Each row is a point on a tangle of strands that fork, close into loops and nearly touch. The rows are in no order.
(in the rows, 128 means zero)
Two points are linked if the straight distance between their rows is under 133. Some points are linked to none.
K551: [109 171 120 127 119  99 109 126 124 141 135 119 191 133 116 101  96  94
 161 159 148 121 127 209 142  92 131 127 154 140 142 113 116 130 116  97
  93 103]
K103: [106 113 177 111 112 103 169 146 157 125  92 154 124 128 162 130  81 203
 128 178  84 143 121 120 131 111 110 114 104 156 152 139 161 145 129  92
 140  73]
K342: [121  96 159 144 106 139 135 134 156 130 137 123 131 167 122 152 175 162
 127 142 127 139 138 113 155 133 149 127  89 137  85 117  91 153 130 151
 106 130]
K832: [157  57 122 163 114 156 129 132 119 165 134  81 130 110  58 122 160 143
 118 207 135 107  94 112 126 118 146 155  92 103 117 137 144 121 114 107
 139 167]
K155: [157 194 146 154 134 106  12 137 123 111 131 179 130 135 128 130  75  93
 130 164 168  98 113 145 144 107 150  69 156  78 174 110 102  99  73  65
 150 105]
K540: [109 183  74 145 128 112 118  93 126 121 153 168 156 144 142 121 120 117
 182 113 120 148 111 165 114 136 110 114 140 196 139  89 124 140 109 184
  79 117]
K574: [107 131 171  94 132  98 177 145 146 128  90 136 130 110 173 114  79 168
 108 139 100 135 141 125 141 102 103 122 133 140 162 152 155 134 132  67
 156  77]
K84: [151 176 111 101 173 130  49 145 102  93 132 165  97  81 154 142  75  96
 117  98 172 103 119 124 118 146 134  83 161  68 170 144 151  84  97  85
 161 108]
K5: [138  96 101 131 134 170 155 106 131 142 130 128 108 116 120 130 124 165
 107 112 102 146  98  84  80 175 120 139  87 167 138 137 166 113 153 178
 140 165]
K464: [134  85 170 134  88  93 192  97 122 128 113 127 103 148 150 123 207 135
 112  94  89 125 198  53 158 136 115 151 123 140  80 139 109 164 167 142
  69 158]
K754: [162 153 110 147 144 110  19 150 118  98 158 178 121  92 127 153  94 105
 129 170 147 107  85 108 152 101 139  61 143  72 164 121 125 100  59  80
 153  90]
K683: [124 150 127 144 103 109 139 106 104 158 120  89 172 147 110  92 117  91
 151 156 173 115 158 211 121 106 145 153 131 138 135 119 118 120 154 120
  93 142]
K426: [ 83 154 137 159  95 106 134  93 163 127 122 168 141 190 122 114 123 143
 168 144  91 138 137 136 123 123 120 130 129 196 100  87 117 200 111 157
  36 116]
K318: [147 101 228 123 130 157 152 140 127 132  87 119  73 163 152 165 144 118
  55 107 152  95 176 102 171 118 161 147 128  46 115 155  85 116 153  99
 209 152]
K613: [ 96 193 193 133 141  77 117 107 146 116 108 154 111 183 161 137  97 105
 124  87 141 116 174 132 169 102 153 100 167 112 107 119  85 148 120  96
 130  92]
K641: [138 150 139 134 122  93  85 118 130 140 124 157 147 109 112 121  86 116
 129 189 118 106 105 133 150  91 114 113 156 119 166 136 158 126  94  60
 118 112]
K529: [142 126 152 123 107  96 168 159 129 118 100 124 146 130 161 112  93 190
 154 194 131 134 129 178 115 130 134  88  81 150 173 117 151  85 151 114
 166  66]
K901: [130 199 107 110 142  54 124 117  89 115 120 154 145 117 172 103  97  88
 167  98 139 119 148 173 142 114 117  91 167 143 157 121 139  95 128 107
 120  82]
K833: [158 112 206 131 138 161 122 161 117 135  95 113  90 146 133 148 124 123
  60 129 167  95 148 129 153 123 157 136 126  45 140 143  99  98 137  73
 224 148]
K712: [101 133 190 113 138 158 128 105 141 151  90 122  96 141 113 160  95  83
  72  91 110 126 124  72 117 106 116 183 168  88 106 148 141 174 118 116
 135 193]
K499: [136 162 210 123 131 110 141 152 139 126  79 138  93 156 174 113 101 143
  75 118 153  95 182 135 168  98 129 129 167  82 167 151  96 115 126  34
 194  99]
K184: [155 202 127 147 134 104  41 117 113 110 130 163 144 138 141 107  56  97
 157 159 176 107 131 183 114 129 153  65 138 111 186 108 112  77 110 100
 128 102]
K795: [157 133 130 171  75  46 146 124 120 115 114 165 137 164 135 129 171 170
 196 195 104 142 144 138 137 120 135  82  90 176 145  74 131 103 135 177
  95  97]
K576: [130 130 110 126 119  96 162 165 133 100 137 127 165 121 158 128 124 171
 179 168 116 154 108 174 119 131 123  77  86 159 158  99 140  84 135 150
 153  61]
K588: [115 166 162 139 111 131 123  55 126 157  88 129 125 162 112 101  46  95
 122 146 143  97 141 146  84 120 129 155 150 134 151 145 153 141 157 107
  96 172]
K652: [115 142  96 151 129 118  86 107 141 142 151 155 150 128 109 137 129 121
 151 154 103 138  95 122 146 106 116 130 151 147 126 117 134 158  83 130
  81 130]
K262: [125  58 152 138  93 171 171 141 163 118 129 107 125 141 119 127 221 165
  99  92  84 138 163  67 136 154 117 177 108 160  65 133  85 174 153 171
  88 166]
K675: [115 149  66 120 134 128 134 110 105 152 157  98 162 116 113 110 152  80
 148  97 144 142 139 168 123 104 112 172 172 151 108 120 111 159 124 155
  85 156]
K936: [ 78 144 149 136  76 111 184 109 147 124 101 145 149 182 137 101 118 152
 174 143 110 142 155 166 103 126 108 141 109 195 107  89 122 194 145 163
  44 104]
K549: [110  95 134 113 105 158 188 104 128 169 104  81 139 120 124 111 109 130
 107 108 100 146 151  95  79 120 101 194 128 148 119 152 155 167 163 143
  95 178]
K872: [134 124 183 129 105  65 185  86 115 120 102 147  86 169 175 125 177 127
 114  92 120 111 216  79 175 119 139 126 125 125 100 143  97 133 174 127
 110 123]
K119: [108 115  84  85 140 151 179 134 121 154 129  73 161  81 127 101 107 116
 124  93 108 153 120 129  81 113  94 181 146 156 132 148 162 141 147 134
 126 153]
K817: [127 139 180 143 105  80 143  88 116 155  88 135 113 154 140 117 114 119
 119 137 131 105 176 121 142 105 132 134 139 129 126 130 136 145 142  94
  96 135]
K682: [147 123 150 130 110 127 164 119 117 137 103 111 136 145 144 108  85 169
 135 168 157 124 133 176  90 151 147 110  71 143 166 130 154  77 175 133
 158 111]
K643: [109 152 174 136 135 132  99 112 141 136 123 122 124 171 116 162 132  87
 110 105 155 128 144 134 160 113 159 141 148  88  90 122  84 149 120 130
 122 149]
K225: [134 130  33 116 151 158 146 135  99 117 176 111 125 106 125 112 190 126
 149  65 139 147 121 138 104 171 119 140 126 171 112 113 117 114 141 209
 134 136]
K121: [140 171 135 161 127 117  87  77 132 122 136 183 107 165 148 152  88 141
 140 137 147 131 109 110 110 156 153  75  99 143 148 109 126 108 120 165
 119 123]
K690: [125 108  64  87 182 190 131 147 109 129 141 109  88  72 114 138 110 107
 103  49 138 148 104 108  76 174 131 147 129 113 126 151 155 108 148 171
 168 159]
K227: [158 134  81 167 144 145  42 113 125 105 162 172 106 105 122 157 102 134
 150 169 146 123  72  94 103 151 145  69 101 109 162 113 147  94  84 149
 132 123]
K410: [ 95 150 114 116 114  70 159 139 135 124 130 147 189 123 142 116 118 124
 177 156  66 141 125 163 157  86  80 120 160 173 139 105 153 159 107 109
  72  69]
K93: [ 99 128 199 145 113 102 122 106 169 125 108 172  93 177 136 159 137 144
 113 127 100 125 147  64 168 110 135 121 133 123  81 119 106 195 104 107
  94 119]
K904: [140 145  35  97 162 114 129 158  79 117 163  92 147  75 119 104 154  84
 167  95 161 133 122 182 129 130 126 118 160 120 124 127 134  95 126 136
 136 100]
K433: [144 123 104 152 151 168  54 113 136 118 148 167 103  96 108 162  80 124
 125 172 147 109  52  94  87 147 132  97 107  93 165 138 160 102  91 121
 150 146]
K149: [163 134 126 126 140  91 128 159 101 121 128 105 140 104 147 105 129 132
 133 147 153 117 140 159 146 124 140  92 124 106 161 135 134  66 132  87
 175  87]
K269: [ 78 139 133 106 126 135 166 117 151 130 124 113 147 141 153 124 120 129
 128  77  97 155 133 124 115 124 101 155 142 171 105 127 121 175 138 144
  95 131]
K768: [158 129  59 116 147 104 132 132  88 125 139 121 136  58 119 102 116 118
 156 151 121 124 100 142 105 138 106 114 141 132 173 141 196  80 119 119
 134 109]
K376: [110 112 116 108 134 130 173 134 126 120 146  84 143 136 141 130 183 118
 123  72 133 143 154 132 147 131 133 147 121 133  81 137  91 130 165 159
 132 134]
K316: [142  71 123 169  71 132 155 137 147 123 134 123 141 151 105 115 230 187
 156 165  87 137 143 107 137 145 114 153  91 189  90  98 111 156 129 181
  69 138]
K172: [153 128 209 138 131 151  98 169 132 128  91 153  83 131 140 149 110 131
  59 153 157  86 116 108 150 105 137 123 139  51 166 141 107 108  95  38
 228 129]
K645: [139 210 134 124 141  80  87 121 106 111 121 157 140 131 161 100  64  99
 149 116 160 106 146 184 134 121 138  85 160 123 177 119 122  88 119  85
 136  87]
K444: [148 143 126 163 104  98 122  93 128 126 125 170 120 159 140 134 117 170
 163 170 120 136 114 117 117 148 138  89  92 169 154 102 146 107 127 171
 109 119]
K933: [149  81 115 160 110 134 118 176 162  88 159 139 131 147 132 143 167 213
 154 173 103 157  84 108 146 146 158  70  55 156 122  94 105 107 116 180
 158  87]
K210: [128  50 121 138 151 168 121 185 156 119 157 100 119 120  86 157 213 142
 105 127 106 138  96  85 172 138 155 131 103  92  69 129  82 132 106 134
 180 138]
K314: [ 73 148 130  93 145 136 136 121 155 142 125 112 149 123 131 134 108  89
 113  66  88 153 127 105 135  99  95 176 190 138  97 140 127 199 106 114
  89 143]
K705: [144 125  35 109 190 152  59 176  94  73 175 132  87  59 128 146 141 114
 158  98 164 128 107 116 115 175 157  63 126  70 129 112 135  76  96 150
 154  83]
K824: [122 128 197  90 133 116 163 162 139 139  78 113 113 113 161 108  90 144
  73 120 126 111 164 130 151  92 111 151 157  96 159 168 130 125 136  26
 184 112]
K622: [ 95  97  98 113 142 162 149 171 168 120 154 116 163 111 128 133 139 168
 130 121  88 169  89 142 124 139 111 129 104 168 118 117 124 142 121 150
 140 104]
K392: [112 134 116  96 152 126 167 142 122 117 130 113 135 107 165 127 105 136
 127  87 137 149 124 145 116 150 127 112 109 139 141 139 136  99 157 139
 164 103]
K276: [127 166 105 125 133 117 103 111 128 135 135 139 168 110 122 110  74 110
 159 168 137 120 100 177 110 119 123 117 144 144 168 131 153 114 117 112
 109 117]
K625: [146 142  81 169  92  75 151 118 113 112 145 152 154 148 130 120 192 153
 202 161 106 146 126 155 126 135 120 102 106 195 136  68 126 100 126 204
  95 116]
K859: [147 114  73 133 134 123 161 140 111 101 163 122 129 129 137 121 200 154
 160  96 127 146 122 124 130 170 132 103  92 165 112 109 112  87 147 198
 144 111]
K30: [150 156 153 121 144 153  95 135 117 128 122 113 126 132 131 125  77 111
 105 124 184 109 127 175 108 149 154 111 120  85 167 141 127  77 144 100
 178 136]
K211: [153  44 139 159 105 130 143 147 131 153 122 107 116 111  97 138 168 173
 114 195 103 116 101  81 149 115 135 134  91 112 112 138 152 134 109  96
 143 144]
K560: [148 102  85 142 140 150 137 157 133  89 173 125 126 128 135 129 166 173
 154 124 134 155  97 132 118 181 160  71  61 152 128  94 104  72 134 202
 167  96]
K955: [146  88 146 160 103 156 103 129 132 165 121 101 148 129  63 122 115 139
 122 236 157 100  90 150 112 111 143 147  96 101 137 140 141 125 123  90
 137 158]
K460: [141 106 203 115 123 148 156 115 115 136 101  88  95 166 132 151 147  94
  71  86 151 110 187 120 160 117 159 162 134  62  96 152  98 125 172 122
 162 167]
K584: [126 150 154  98 155 116 110 134 116 137 107 114 113 111 132 139 114  80
  93  82 139 120 142 119 152 106 124 148 177  82 120 159 134 130 125  82
 159 144]
K221: [132 158 133 126 130 153  96  68 125 158 106 131 126 115  92 108  43  87
 113 165 141  87  98 129  75 123 108 161 160 119 169 168 167 126 138  99
 118 191]
K220: [ 99  94 119 103 155 170 137 167 153 140 141  93 149  94 103 140 123 129
 104 118 119 152  99 127 125 123 126 154 125 117 112 143 128 137 119 117
 157 141]
K474: [ 83 123 131 121  97 129 179 138 160 121 125 120 169 148 148 113 162 150
 156 107  80 158 145 142 130 123  88 154 125 191  92 101 111 193 132 147
  70 103]
K720: [148 104 133 136 124  97 127 134 129 141 124 131 128 102 123 127 126 151
 125 179 107 124 107 104 150 105 116 119 123 121 144 141 164 118 109  81
 140 112]
K40: [132 120   5 116 180 200  73 135 125 122 189 139 125  55  84 119 121 118
 146 137 120 136  65 138  77 156 102 144 160 135 152 129 156 140  73 165
 117 142]
K807: [127  75 124 157 118 168 107 174 171 121 157 119 145 145  95 153 143 191
 138 201 130 150  72 133 134 133 166 103  64 134 113 107 104 131 105 149
 152 110]
K839: [133  72  87 119 160 115 128 176 136 114 160 104 133  97 115 140 215 137
 127 118  90 141 110  83 189 122 127 119 131 108  87 144 110 128 111 114
 167  99]
K517: [133 134 114 130 114 114 167 122  94 137 133  83 157 143 135 104 144 113
 154 122 175 127 157 195 129 128 150 127 103 138 121 115 110  95 174 148
 130 120]
K785: [101 111  94 107 159 205 145 131 150 133 144 120 116 108 127 139  90 142
 101  75 126 163  93 126  63 176 125 148  96 154 135 139 140 121 154 187
 158 164]
K383: [143 154 113 141 132 144  91  75  96 165 122 114 115 134  89 131 110  57
 115 112 163 109 136 136 113 119 140 176 170  97 126 143 138 131 131 138
 108 203]
K327: [157 144 118 150 115 125 133  67  91 141 145 140 103 163 120 142 156 108
 121  86 159 123 157 113 130 151 156 125 116 137 113 128 116 102 168 192
 105 169]
K702: [132 132  96 149 109 160 128  51 104 171 137 107 121 148  87 119 127  89
 120 117 151 125 145 132  91 124 132 193 151 142 124 132 125 152 144 184
  78 211]
K681: [123 117 172 141 111  93 138 141 159 112 107 174 105 153 167 151 114 206
 131 170 101 144 122  90 153 118 133  87  95 144 142 119 129 138 119 118
 147  77]
K748: [122 119  59  87 168 121 144 174  97 119 164  64 151  91 113 118 189  84
 145  77 150 137 134 157 158 118 130 138 158 102  87 146 103 113 144 123
 159 101]
K33: [148 137 128 134 106 129 178  60  95 143 127 133 105 158 139 124 126 132
 119  84 133 130 156 111  97 157 135 141 102 168 130 129 148 106 192 191
 105 166]
K170: [162 128  47 162 151 146  64 130 124  92 181 169 103 107 123 144 158 148
 162 122 132 144  86  96 108 177 136  77  99 141 142  98 134  93  90 201
 123 116]
K44: [116 137 221 131  91  96 152 118 131 144  61 124 109 170 138  95  83 132
 106 153 138  97 192 149 134  99 131 144 138 108 136 140 133 160 150  53
 109 119]
K199: [123  83 165 138  81 146 171 136 161  84 138 132 132 172 143 127 238 162
 126  90  91 132 180  85 152 161 118 157 106 173  54 124  59 172 169 180
  72 140]
K840: [103 188 101 120 134  79 146 105 117 114 134 161 153 138 170 119 115 110
 177  97 117 140 129 156 134 126 115  97 143 175 136 102 135 124 128 149
 103  94]
K570: [122 126  37 102 190 155  91 185 125  76 182 138 119  71 144 146 139 126
 158  81 135 153  95 133 116 170 135  71 120 116 129 113 126  93 106 164
 154  74]
K973: [117  83 133 118 153 189 148 154 152 114 154 122 108 141 122 163 168 148
  91  68 124 146 119 105 130 173 162 127  87 122  87 135  84 109 160 190
 178 155]
K826: [115 105 107 134 142 154 103 178 164 111 162 118 163 115 117 148 120 164
 144 167 123 162  75 151 137 130 142  93  94 130 132 112 114 117 102 135
 152  85]
K930: [105 105  70 107 130 134 190 159 118 110 166  77 167 127 143 105 217 118
 157  74 122 152 146 154 143 130 105 150 119 165  78 116  80 133 161 168
 135 114]
K67: [121 160  41 138 127 120 135  99 100 141 165 132 157 120 122 101 162 102
 177 107 121 142 129 173 113 122  99 156 161 192 126  98 121 154 114 189
  79 146]
K699: [135  85 163 142  81 135 141 132 132 165  94  85 160 135  83  99 116 147
 135 230 147 107 137 169 111 105 130 164  97 120 131 141 144 145 148  84
  97 141]
K640: [ 84 128 164 138 109 167  88 123 182 143 118 150 146 161  85 150  71 154
 127 211 123 124  71 136 110 108 127 138 116 128 125 132 130 184  97 108
 105 134]
K948: [147 159 187 117 128 157 104 128 111 139 100  85 131 171 118 118  83  82
  90 107 182 101 156 195 122 127 150 158 157  65 146 136 116  97 163  92
 169 169]
K92: [150 146 100 130 139  78 118 159 115  97 145 136 152 107 158 124 125 140
 169 158 131 140 120 162 143 122 133  61 116 130 163 105 132  76 113 128
 154  57]
K736: [154 174  69  93 162 124  99 134  73 117 138 114 132  75 136 100  95  76
 146  92 180 108 131 183 102 146 134 113 165 105 159 142 161  79 139 112
 135 122]
K6: [150 104 145 170 123 142  70 124 127 148 134 149 110 125  88 170 140 123
 103 185 139 105  73  82 144 111 144 122 118  84 121 126 136 134  86  93
 153 160]
K239: [108 115 122  86 157 151 155 151 128 142 124  93 138  83 132 127  89 119
  98  96 127 142 113 133 105 129 119 151 131 123 136 159 153 116 149 112
 161 139]
K107: [106  57 176 131 102 189 154 146 173 142 112 109 114 143 103 157 178 146
  83 117  85 143 134  61 129 137 120 182 108 123  68 136 103 197 128 144
 104 185]
K55: [107 152 144 137 106  54 141 127 144 121 116 170 151 149 147 122 110 149
 171 171  79 138 135 139 161  90 105  97 143 165 140  99 143 156 107 109
  85  65]
K424: [127 122  97  89 172 148  93 168 131 119 148 142 122  53 119 142  89 116
 104 122 117 129  76 108 125 126 115 113 144  92 154 155 169 112  93  84
 166 113]
K354: [101 182 169 133 125  54 133 118 136 118 106 161 137 167 165 116  97 126
 150 133 121 125 161 150 165  96 135  87 149 145 132 108 109 143 121  93
 110  65]
K29: [149 139  16 156 139 165 104 132 117 108 192 146 135 109 112 109 200 147
 168 100 123 146 105 152 100 173 106 130 130 202 129  84 113 128  95 230
 122 127]
K612: [103  56 171 125 100 171 158 148 169 156 102 106 129 128 107 141 140 166
  98 160  88 144 124  85 122 122 113 174  98 126  92 140 135 195 124 109
 100 159]
K685: [148 167 114  98 145 153  71 104 106 140 117 131 129  79  99 103  50  68
 113 136 157  83  97 143  80 129 108 151 178  98 177 172 175 107 122  81
 131 177]
K639: [122 126 134  78 152 106 129 162 113 140 117  81 142  84 122 125 137  79
  95  96 126 124 147 119 161  84 109 166 187  82 111 167 134 137 126  61
 152 133]
K579: [169 148 183 126 127 131  91 142  94 149  99 102 115 143 111 106 113  81
  80 121 170  80 151 157 141 114 132 155 174  54 156 143 128  99 133  46
 173 176]
K778: [123  89 154 152  69 115 173 127 144 109 134 129 137 173 128 117 235 153
 152 128 110 133 183 120 155 142 126 146  98 171  68 107  68 175 153 176
  46 134]
K38: [ 85 121 160  81 149 112 145 167 156 127 121 102 157 103 139 138 127 108
 102 105  96 142 141 126 174  80 103 151 174  98 100 157 117 168 115  66
 134 100]
K606: [110 127  59 107 124 125 206 154 100 119 155  79 178 110 144  94 186 118
 177 102 124 148 129 187 120 121  92 142 118 177 110 104 118 119 153 168
 131 111]
K370: [128 114  23 103 184 195  91 148 114 121 165 131  97  55  97 135 119 112
 125  88 129 142  83 107  74 179 117 141 142 121 136 138 161 121 103 171
 138 154]
K629: [127 129 145 139 111  98 140  79 119 157 110 131 109 141 128 127 134 116
 116 116 111 123 152  85 137 113 119 155 143 139 115 136 149 155 134 123
  83 164]
K117: [152 134 173 141 114  50 167 103 109 118 103 157  86 165 186 131 172 148
 124 118 135 106 206  91 182 119 146  95 121 127 128 137  90 100 157 122
 150  97]
K35: [145 123 103 167  99  68 142  80 112 157 117 154 125 130 117 112 173 124
 153 149  85 129 147  87 136 119 103 146 139 176 130 111 164 144 124 151
  57 157]
K515: [114  81 181 115 102 151 164 149 147 157  92  82 145 129 109 123 111 151
 104 177 131 126 142 146 117 108 133 167 100 108 114 149 135 155 147  90
 122 141]
K818: [ 93 126 148 116 154 177 125 131 171 121 138 153 106 151 138 170 120 142
  93  60 114 160 105  95 122 163 135 131 112 141  99 129 105 148 136 174
 149 151]
K981: [160 150  70 104 184 134  45 160  86  85 148 152  74  62 139 151 121  99
 134  95 174 105 123 103 125 158 146  70 153  58 145 134 149  81  99 111
 158  95]
K637: [129 133 192 118 132 174 104 108 116 157  89 110 109 134  89 151  93  56
  68 129 142 100 112 101 111 103 124 195 173  60 124 150 153 143 119 101
 155 213]
K510: [140 125 205 139 114  99 126 175 151 120  90 142 103 152 165 136 136 164
  97 173 142 102 168 119 194  82 138 110 137  78 140 143  74 129 109  39
 187  73]
K929: [111  85 171 123  66 150 207 108 128 140 109  71 134 163 135 112 151 118
 120 104 135 137 199 141 108 127 131 181 107 129  87 132  99 180 187 156
  64 159]
K391: [123 137  96 150 116 131 125  79 108 158 157 113 132 152  98 122 174  86
 130  99 146 136 155 145 131 116 138 178 157 141  97 115  97 162 128 180
  71 183]
K141: [ 78 121 157 143  96 153 131 108 170 150 115 118 150 168  90 123 113 125
 141 170 122 138 140 154 111 104 124 174 136 139  92 117 108 220 105 129
  44 149]
K494: [140 105 113 157  79 103 176  87 117 151 116 130 132 140 120 100 188 140
 148 131  82 133 160  94 112 131  91 171 126 192 113 108 147 156 143 173
  48 168]
K910: [128 166 132 111 150  78 126 123 106 125 116 132 125 117 161 124 115 107
 122  87 132 124 152 124 159 110 123 117 164 115 135 147 132 118 128  89
 143 103]
K395: [152 130 126 119 146 158  84 114  91 160 115 112 102  99  77 146 120  56
  86 119 150 103 107  94 119 115 127 179 177  66 122 157 162 129 111 102
 151 204]
K71: [ 91 114 137  92 144 150 144 132 143 148 116  98 129 110 123 147 124  90
  90  62  90 152 130  72 124 108  99 190 173 117  99 155 136 182 125 123
 121 174]
K133: [117  80 164 130  73 170 187  96 135 158 102  82 123 156 109 119 135 135
 104 129 116 135 171 109  87 130 124 190 105 135  99 138 127 186 171 157
  68 182]
K848: [144 164 105 101 159 158  87 141 111 111 139 114 150  88 128 102  59 103
 134 129 183 107 112 197  83 153 140 106 129  98 185 141 148  65 132 102
 157 119]
K562: [139 102  63  99 176 104 133 182 107 105 163  86 140  81 116 121 199 108
 144 108 125 134 122 127 177 126 137 104 145  94  96 143 107 101 122 115
 176  77]
K202: [151 114  74 114 144 104 137 135 119 112 135 150 136  62 131 117 111 150
 154 160  72 137  84 107 112 135  86 104 133 148 183 132 211  95 106 128
 130 100]
K68: [112  79 144 123 147 175 120 171 155 142 139  93 133 113  88 164 159 121
  93 138 125 139  97 114 152 119 142 153 119  85  91 136 107 142 103 116
 166 157]
K145: [172 143 136 115 138 106  94 155  97 139 120 111 140  93 112  92 114 107
 106 143 156  91 130 156 146 108 126 125 164  82 170 152 150  87 117  37
 163 129]
K385: [108 182 218 125 133  94 132 124 143 118  85 142  98 184 169 120  87 114
  95  95 146 103 194 143 166 101 144 119 168  94 130 134  87 141 130  61
 161  94]
K673: [151 117 128 119 125 130 195  94 104 127 125 136  98 133 159 129 136 159
 115  76 118 140 141  95  99 174 131 119  81 164 133 137 151  87 190 192
 145 148]
K831: [ 98 126 216 140 117 147 122  97 155 141  96 152  89 169 117 172 115 109
  85 119 112 122 130  66 138 114 133 153 140  95  88 130 119 188 107 112
 116 171]
K967: [127 114 175 110 132 127 164 135 124 129 111  86 126 147 150 137 143 120
  98  97 149 122 171 138 154 119 151 140 123  94 103 149  96 120 167 114
 163 132]
K908: [146  94  90 133 133 132 151 127 133 131 132 136 122 100 129 123 139 174
 135 142  80 148  89  89 102 156 101 121 102 168 147 126 185 107 128 156
 138 132]
K617: [112 134 133 142 141 181  77 111 163 137 137 156 125 128  97 161  69 131
 121 181 136 125  58 119  91 139 130 126 111 115 144 134 137 136 100 129
 136 156]
K77: [137 144   7 123 168 163  80 127 114 111 192 150 152  61 107 111 115 109
 182 155 133 129  79 173  88 141 105 117 156 144 169 115 153 120  74 170
  95 117]
K76: [147 164 155 166 118 116  98  62 112 132 135 180  87 189 128 160 120 119
 121 102 156 116 146  97 135 151 171  91 111 131 121 113 104 112 143 179
 106 152]
K37: [102 134 212 137  84 131 148  93 143 152  56 121 116 187 110 100  53 128
 114 171 143  96 166 157  91 109 133 158 124 120 130 140 144 178 160  86
  86 144]
K70: [146 127 157 135 121  71 156 121 129 111 122 154 106 152 176 141 160 172
 136 134 118 131 156  93 169 126 140  86 101 141 124 124 107 108 144 137
 149  87]
K456: [130  96 148 128  83 130 200 111 104 145 119  67 145 158 134 108 158 121
 129 121 158 125 183 173 122 123 150 156  94 134 103 129 109 125 195 152
 101 145]
K694: [106 142 122 108 125 110 191 148 133 103 132 130 157 134 179 129 128 163
 162 116 118 159 122 166 116 145 115  95  84 177 137 103 130 100 159 163
 151  78]
K173: [ 98 143 182 143  99 118 117 100 154 143  84 153 133 168 103 118  62 144
 134 194 119 108 122 137 114 102 125 136 127 138 130 134 149 180 121  85
  85 121]
K109: [156 133 170 145 116 142 128 118 115 144 109 106 125 160 132 124  91 145
 109 149 176 110 144 168 112 146 163 113  88 104 153 135 125  85 166 116
 170 134]
K792: [104 145 167 158 101 103 118  88 162 122 117 186 107 190 132 143 124 168
 139 135  92 136 128  84 138 131 132 107 116 174 105 102 127 178 112 146
  77 117]
K447: [106 141 129 117 165 145 103 136 161  99 149 173  99 141 159 174 130 146
 110  53 114 157 104  78 143 167 133  94 116 137 107 127 105 129 120 166
 153 119]
K633: [149  91  95 162  90 113 164 127 136 127 133 134 142 128 119 107 214 177
 161 142  66 146 126  98 124 144  88 149 109 207 117  95 151 134 129 185
  85 138]
K362: [140 150  59 119 151 135  84 129 115 121 163 136 161  72 105 112  91 105
 162 169 141 122  83 168 105 128 120 114 147 128 171 134 160 101  96 121
 110 115]
K152: [165 134  50 171 127 130  78 114 127 107 177 171 118 128 116 131 200 151
 162 114 106 142 103  96 129 168 119 106 124 187 125  90 127 115  94 213
 102 131]
K255: [103 142  93  97 184 140  95 159 155  88 160 170 110 101 169 167 119 136
 127  61 110 161  96  96 135 163 121  80 123 133 128 129 122 120 112 152
 159  87]
K285: [146 125 174 139 138 111  92 175 144 116 121 153 104 121 150 155 124 147
  94 159 144 111 120 103 184  91 142  89 138  70 146 139  97 112  85  52
 205  83]
K471: [154 179 109  96 159 140  42 128 100 110 125 160 107  71 122 121  61  74
 117 120 167  82 102 134 101 141 119 113 174  77 181 152 172  94  98  69
 142 142]

A fork is a point with three links, a tip a point with one. Leave the first point through the second and follow the links. Name the first fork or tip that comes.
K699; K515 | K37
K515; K699 | K276
K5; K785 | K362
K464; K872 | K499
K840; K540 | K712
K833; K318 | K606
K574; K103 | K464
K170; K152 | K220
K981; K705 | K973
K551; K683 | K239

A tip is a point with one link. Name the tips that can be reached along the links from each point below, in the order of the rows.
K255 | K625, K973
K385 | K464, K410, K606
K269 | K754, K38

Name the points in between on the shortest way along the links from the first point to the second, in order.
K471; K818 | K84, K981, K705, K570, K255, K447
K560; K149 | K933, K807, K826, K622, K220, K239, K392, K694, K576, K92
K456; K699 | K517, K683, K551, K276, K641, K720, K211, K832, K955
K613; K872 | K385, K499, K824, K574, K103, K681, K70, K117
K570; K433 | K705, K981, K84, K471, K685, K221, K588, K37, K173, K640, K617
K499; K930 | K510, K285, K172, K833, K318, K460, K967, K376
